Points on a hilly landscape, in no order, each with its height.
From any point a climber steps to the highest of the 2 points nearest to it. It stops when none of these is higher. Distance is the straight distance between rows; heights are no part of it.
J8 h=6.44: [ 26  -8  -1  -6   1   4 -13 -12   0  19  18  -3 -14  15   8  -7  -1 -23
   7  11  -2   4]
J848 h=4.05: [  3  11   2 -12  -7  -3  11   8  12  10 -13  12  -7 -23  -4  10  15 -22
 -10   2  17  -2]
J761 h=4.15: [ 12 -22  -9   4  -1  11   9  16 -32   2  27 -42  -5   1   4 -18  -8 -17
  -3   9 -20   7]
J529 h=4.64: [ -4 -23 -12  13   3   9  10   9 -18 -27  16 -23   4 -10   2 -41 -14  10
  14   4 -18   7]
J717 h=1.00: [ -6 -19 -18  -9  -7   4  32 -11  -8 -26  16 -19 -14 -17  -8 -28  -4  -1
  12  -3   7  -6]
J526 h=4.70: [  5 -14   4  13   8  14  -8   1 -17 -19  13 -31   9  22   0  -9 -15  14
  -6   0 -22   6]
J456 h=6.00: [ 45   0   1  -5  -2   3  -6 -15   7  28  10  -6 -23  18 -15   2  -4 -26
  11   8   4  -4]
J700 h=0.36: [-28  17   6 -25 -18 -15  17  -4  -2 -13  -6  25   4 -18  -1  18   4   3
  -9  -8  19 -23]
J770 h=1.06: [ -1  -5   5  -5  -2   2   5 -29 -17  -4  17  -4   8  33  12   9 -13  15
 -10  -8  -9  -5]
J600 h=1.66: [ -6   3   3  18  13   1 -23  -7  10 -10   0  31  12  10  14 -13  -9   4
  19  18 -12   5]
J269 h=6.45: [  1  -3   6  23  15  -2 -13 -28  29  -2 -24  -7  -6  -2   7  -4  -2  19
  12 -11   5   9]
J637 h=0.58: [  2   1 -17 -11 -25  -7   5 -13   3  16   6  -2 -12 -19  20 -10   7 -22
   5   6  14   0]
J970 h=2.14: [  3   7  21 -17   5   6   3  -8  15   6  -4  45  -8   9 -23  34  -3  -3
   7   1   8 -12]
J948 h=3.76: [  2   8  -1  -8 -13 -11   2   1  23  23 -19   2  -8 -29  17  18  21 -13
 -17 -10  15   6]
J211 h=0.91: [-31  16   5   2  -7 -22 -27 -17 -12   0  -9  26  29   1  17  15   8  17
   2   4 -12   9]
J346 h=5.56: [ 18  -2   7   9   8   5   1 -19  26  -3  -9  10 -22   1  -9  -9  -9   5
  23  -2  16  -9]
J856 h=0.90: [ -8  -1   9   4   4   1  -5 -28  -9 -15   0   7   7  21  12  14 -12  16
   7  -5  -7  -4]
J119 h=1.83: [  0   7  11  11  16   8 -24  -3  17  -3  -2  45  -3  10  -4   1 -13  -2
  27  17   1   7]
J134 h=0.50: [-13  10   4 -21 -16 -10  22   5   9  -9 -11  -2   2 -11 -13  20  11   8
 -20 -12  21 -18]
J546 h=0.89: [ -9 -12 -14 -18 -16   1  29 -24  -1 -17  14 -15 -17 -13   6 -11  -9   3
   9 -12   9 -12]
J31 h=4.29: [-14 -12  -4  18   3   5  -9  20 -19 -24   6 -31  10  -5   2 -24  -6  15
  -1   0 -17  13]
J923 h=2.30: [ -5  18   8  20  17  -9 -18   3   2   4 -21   0  26  13   7  12  -3  27
 -16 -10 -13  19]
J80 h=4.71: [-33  23   5   3  -8 -22   3  -5   2 -10 -23  -4  26  -5   2  19   5  29
 -13 -16   4   2]
J550 h=0.71: [-16   7   3   3   2 -21  -7 -33 -11  -6   0   6  17  25  20  21  -8  26
  -4 -14  -6  -4]
J734 h=1.34: [  5  -8   2   3   8   6   0 -13  -8 -10  21  13   0  13  -4 -14 -12   0
   9   7  -7  -9]
J402 h=4.81: [ -2 -26 -10   6 -12  -1   7   6 -11   8   8 -55  -6  -6  15 -12  -2   6
  -9 -16 -11  12]
J147 h=1.09: [ -2  -9 -17  -7  -2  11  34   0 -14 -18  16  -1 -14  -8 -17 -25  -6 -17
  11   8   9 -11]
J709 h=2.32: [  6  13  11 -21  -1  -7   3   3  28  29 -17  40 -17 -12 -14  33   8 -24
   7   1  14  -2]
J260 h=2.58: [-15  27   4  12  10 -18 -23  10   9   9 -24   7  32   1   7  12  11  21
  -8  -8  -1  16]
J332 h=2.79: [-20  18  -7  -5  -8  -6   5  32   2  -7  -9  12  16 -32  -5  -9  14  -4
 -12  11   9  -2]
J442 h=4.43: [  6 -20  -1   7   2  10   8  15 -28 -17  29 -33   4  10  -4 -21 -18   1
  -7   4 -23   5]
J588 h=0.40: [-16   0  -6 -15 -18 -13   0 -35  -7   7   7   7  -2  -5  36  12   1   6
   8  -2  -3  -4]
J643 h=2.59: [ 26  12  11   5  11   9 -16  16  19  26  -1  29  -9   6 -11  10   4 -24
  11  12   4   6]
J385 h=2.03: [ -2   6  21   1  12   6  -3 -17  21  -3  -5  34  -9  19 -18  19 -14   7
  15  -2   8  -8]
J556 h=1.59: [-23   7  -7   5  -7  -4 -22  -2  -7  -6  -7  -4  27  -1  30  -1   3  26
   0  -1 -15  21]
J176 h=4.68: [ 13   8  -9   2  12  13  12  20  -4  -2   9  20  -3  -2 -15 -18  -1 -28
  13  16  12  -1]
J871 h=1.20: [ 10 -10 -14 -11  -5  14  26   8 -16 -10  20 -18 -17   6  -8  -9  -1 -14
  -5   8   2 -18]
J337 h=5.33: [  3 -20  -6  -2  -9   0  17   2  -3   0  -2 -55 -12  -8  -5   3   0  12
 -17 -25   3   2]
J368 h=3.46: [ -2   0  -4   7   5   5   6  41 -17  -8  10 -11   9 -10  -7 -18   5 -20
 -10  13  -8  -1]
J937 h=3.37: [-11  14   2 -12 -14 -18  -3  10   5  17 -13  -2   9  -9  13  23  17  -5
 -27 -11   6   3]
J764 h=2.77: [ 22   6   9  -6   4   0  -5   0   7  23  -2  21 -11  14   2  19   0 -21
  -3   5   5  -1]
J343 h=3.97: [ -7  14   1  -4 -16 -13 -40  -3 -17  23   5  18  19   0  35  11  11  -2
  -2  10 -16  20]
J311 h=3.01: [  7   8   2  -6   2  -5  -2   1   2  16  -6   5   3   8   4  20  11 -10
 -19  -5   2  -1]
J531 h=5.57: [ 25 -13  -7  23  11   4 -13  -5   6   1   2 -10  -7   4   1 -33 -10  -3
  18   4  -2  10]
J113 h=4.69: [-16   4   5   9   8  -3  -8  19   0 -18  -1  -5  17   0   2  -9   0  21
 -14  -3  -3   3]
J426 h=1.45: [  4  -9 -11 -14   9  13  27  44 -21 -13   4 -22  -7 -12 -26 -13   8 -16
 -21   0  -4 -11]
J554 h=4.27: [  7  11  -2  -7   4  -2  16  19  20   8 -15  23 -12 -26 -23   0  14 -23
   3   5  22  -1]
J450 h=0.75: [  7  -1  12   5  13   8  -2 -17   4 -10  -6   0   0  27  -8  20 -10  20
  -6 -15  -1 -13]
J74 h=0.20: [-20  19  -4 -14 -12  -7   4  -6  -2  -6   0  32   8 -13   4   8   0  -8
   1  10   6 -13]
J765 h=1.94: [  6   4  16  11  22  12  -7  -1  11   0  -1  41  -4  24 -24  15 -17  -4
  21  13   2  -5]
J231 h=2.91: [-16  25  18   6   1 -24 -22   6   9  19 -25  24  19  -4   4  32  16   8
 -13 -11  -1  14]
J666 h=4.96: [  8 -32 -13  20  -4   7  -5  -1 -16  -7  15 -32 -12  -6   6 -42  -9  -4
  24   9 -17   9]
J224 h=1.21: [-35  22   5   8  -2 -12 -31   0 -14  -5 -11  10  34   0  29  12   6  29
  -8   4 -13  17]
J219 h=0.66: [-28   9   5  -3 -14 -15 -19 -31 -13   1   6  18  15   5  28  15  -4  16
   2  -3  -9   0]
J366 h=5.77: [ -4 -18  -6   7  -6  -4  11 -11  14  -9 -12 -40  -7 -13   1 -10   3  26
  -6 -22   6   1]
J91 h=5.17: [ 27 -11  -5  14   6   6  -1  14   9  14   3 -17 -19  -3 -11 -19   2 -23
   4  10   0   4]
J342 h=6.24: [ -7  -5  -1   7   4  -3   4 -25  23 -14 -15 -16 -14  -7  -1  -5  -2  20
   9 -16  11  -3]
J767 h=2.46: [ 14   9  13  -6   7  -5 -13  16  25  32  -5  34 -11 -10  -3  17  11 -23
   9   7  13  11]
J287 h=3.85: [-12  -3  -9   0  -2   7   6  28  -9 -11   6 -11   5 -28   4 -30   4  -3
   1   6  -2   9]
J354 h=3.12: [-14  18  -2   1   0   3   2  45  -6  -9   6  11  20 -18  -3 -18  13 -11
  -5  15  -3   3]
J227 h=1.76: [ 10   2   6   0  13   7   7   5  22  -4 -19   7  -8   3 -22  12  -1   3
  -9  -8  13 -11]
J243 h=0.43: [ 13   8 -10 -15 -14  -6   3  -8   2  27   8  19 -11  -5   9  -5  12 -31
  10  12  14   1]
J624 h=4.31: [ -4 -16 -19   5 -10   0   2  14 -10  -3   7 -36  -1 -15   5 -24   4   0
  -2   3  -7  14]
J50 h=5.37: [-25  15   6   3   8 -13  -3   9  14 -24 -17   9  17  -8   1   5   1  23
  -5 -14  -4   0]
J533 h=0.67: [  6   1   9  -7   7   2  17 -19   6 -11 -10 -11  -7  12 -17  28  -1  20
 -12 -19   8 -21]
J412 h=5.94: [ 20 -10   4  20   7  -4 -17 -19  21   2  -6  -1 -10  -1  -1 -19  -3   6
  24  -1   3   5]
J216 h=2.02: [  0   3  -2   9  11  -3 -17  -1  -5   6  -7 -15  13  19  14   6   3  15
 -12  -8 -11  14]
J349 h=3.32: [-13  15   5  -2  -4 -17 -32   0  -8  31 -12  26  23   0  23  24  16   1
  -9  -2  -5  16]
J102 h=5.05: [ 14 -14   4   4   5  14   8  18 -20 -10  10 -38   1  22 -12   5  -3  10
 -16  -6 -11  -4]
J932 h=0.61: [ -2   4   5 -16  -6   3  22 -23  17   4 -22 -12 -16   0 -17  36  11  17
 -17 -23  16 -25]
J172 h=1.88: [  3  10  12   0   3   1   2 -13  15  -2 -15  15  -5  -1  -2  22  -2   3
   4  -8   9  -6]
J193 h=1.33: [  4  -6 -11 -14  -2  10  26  30 -28  -1  17 -16  -1   4 -19  -3  11 -26
 -15   6  -5 -12]
J884 h=0.21: [-23   0  -6 -11 -21 -12  -3 -23  -3  -1   3  29   3 -12  17   3   6  -1
  15   6   5  -4]
J828 h=4.80: [ -9   3  -8  -5 -25   0 -23 -16 -13  19  10   4  12   4  36   6   6   1
   1   7 -11  12]
J308 h=5.69: [ 10   0  -3   1  -9   1 -19 -12 -11  10  20   9   4  13  25  -9   0 -12
   8  16 -11   7]
J70 h=4.24: [-12 -21  -3  14   4   5   0  23 -24  -9  14 -50  14  -1  12 -18  -7  23
 -10  -7 -24  14]
J769 h=1.23: [ 16  -6   8  -5   3   5  -3 -31 -13  -6  20   8  -7  31   0   0 -19  -1
   8   3  -7 -11]
J258 h=4.48: [  4  11 -15  -7  10   7  24  27   7   0  -5  31  -5 -17 -25 -14   5 -33
  11  16  18  -8]
J562 h=1.67: [  5  -5   3  -8   8  17  19  15  13  -7 -20 -11  -9  -3 -31  11   7  -2
 -21  -9  15 -19]
J826 h=5.75: [ 45  -9   2   4   8  18   5 -13  22  20  -1   5 -30  15 -29  -2 -10 -16
  18   9  12 -13]
J670 h=5.48: [ -6  -7   0  -8  -3   9   8  22 -25  -9  15 -36  17  19   0  -4  -5  15
 -30 -10 -13   3]
J466 h=0.74: [ -5 -11 -11 -17 -25  -8  19 -20   7   3   8 -12 -13 -18  17  -8   4  -3
   2  -1   7  -4]
J650 h=1.58: [ 13  -8  -1  -7  15  19  17  29  -4   0  -3 -19  -5   0 -28  -4   9  -5
 -20  -7   3 -14]
J851 h=4.84: [-23  -5  -8   2  -6   2   2  10 -25 -12  18 -34  23  10  19  -6  -7  25
 -17  -4 -18  13]
J429 h=1.49: [ -2  -6   0  16  12   6 -13  -5  -2 -19   4   8   8   2   5 -19 -12   6
  14  10  -6   5]
J163 h=5.58: [ 24  -2  -4   1   2   6  11 -19  30  14  -7  15 -30  -1 -21  -2  -5 -15
  22   6  16  -9]
J483 h=4.91: [ 21  -7  -5   9  13  11   3  12  -3  -6  13   4 -11   6 -16 -25  -9 -21
  11  20   1   3]
J534 h=5.22: [ 30 -25  -5  22   9   5 -17   9 -14   0  15 -29 -14   3  -5 -35  -6 -12
  23   8 -15  14]
J190 h=2.23: [ -3  10  25 -19  -7 -10   4   0  21  16 -27  42 -14 -10 -27  44   3  -5
   0  -4  11 -15]

For each start below, name the point where the climber stops.
J260 | J8
J354 | J269
J172 | J412
J932 | J412
J871 | J412
J550 | J412
J332 | J269
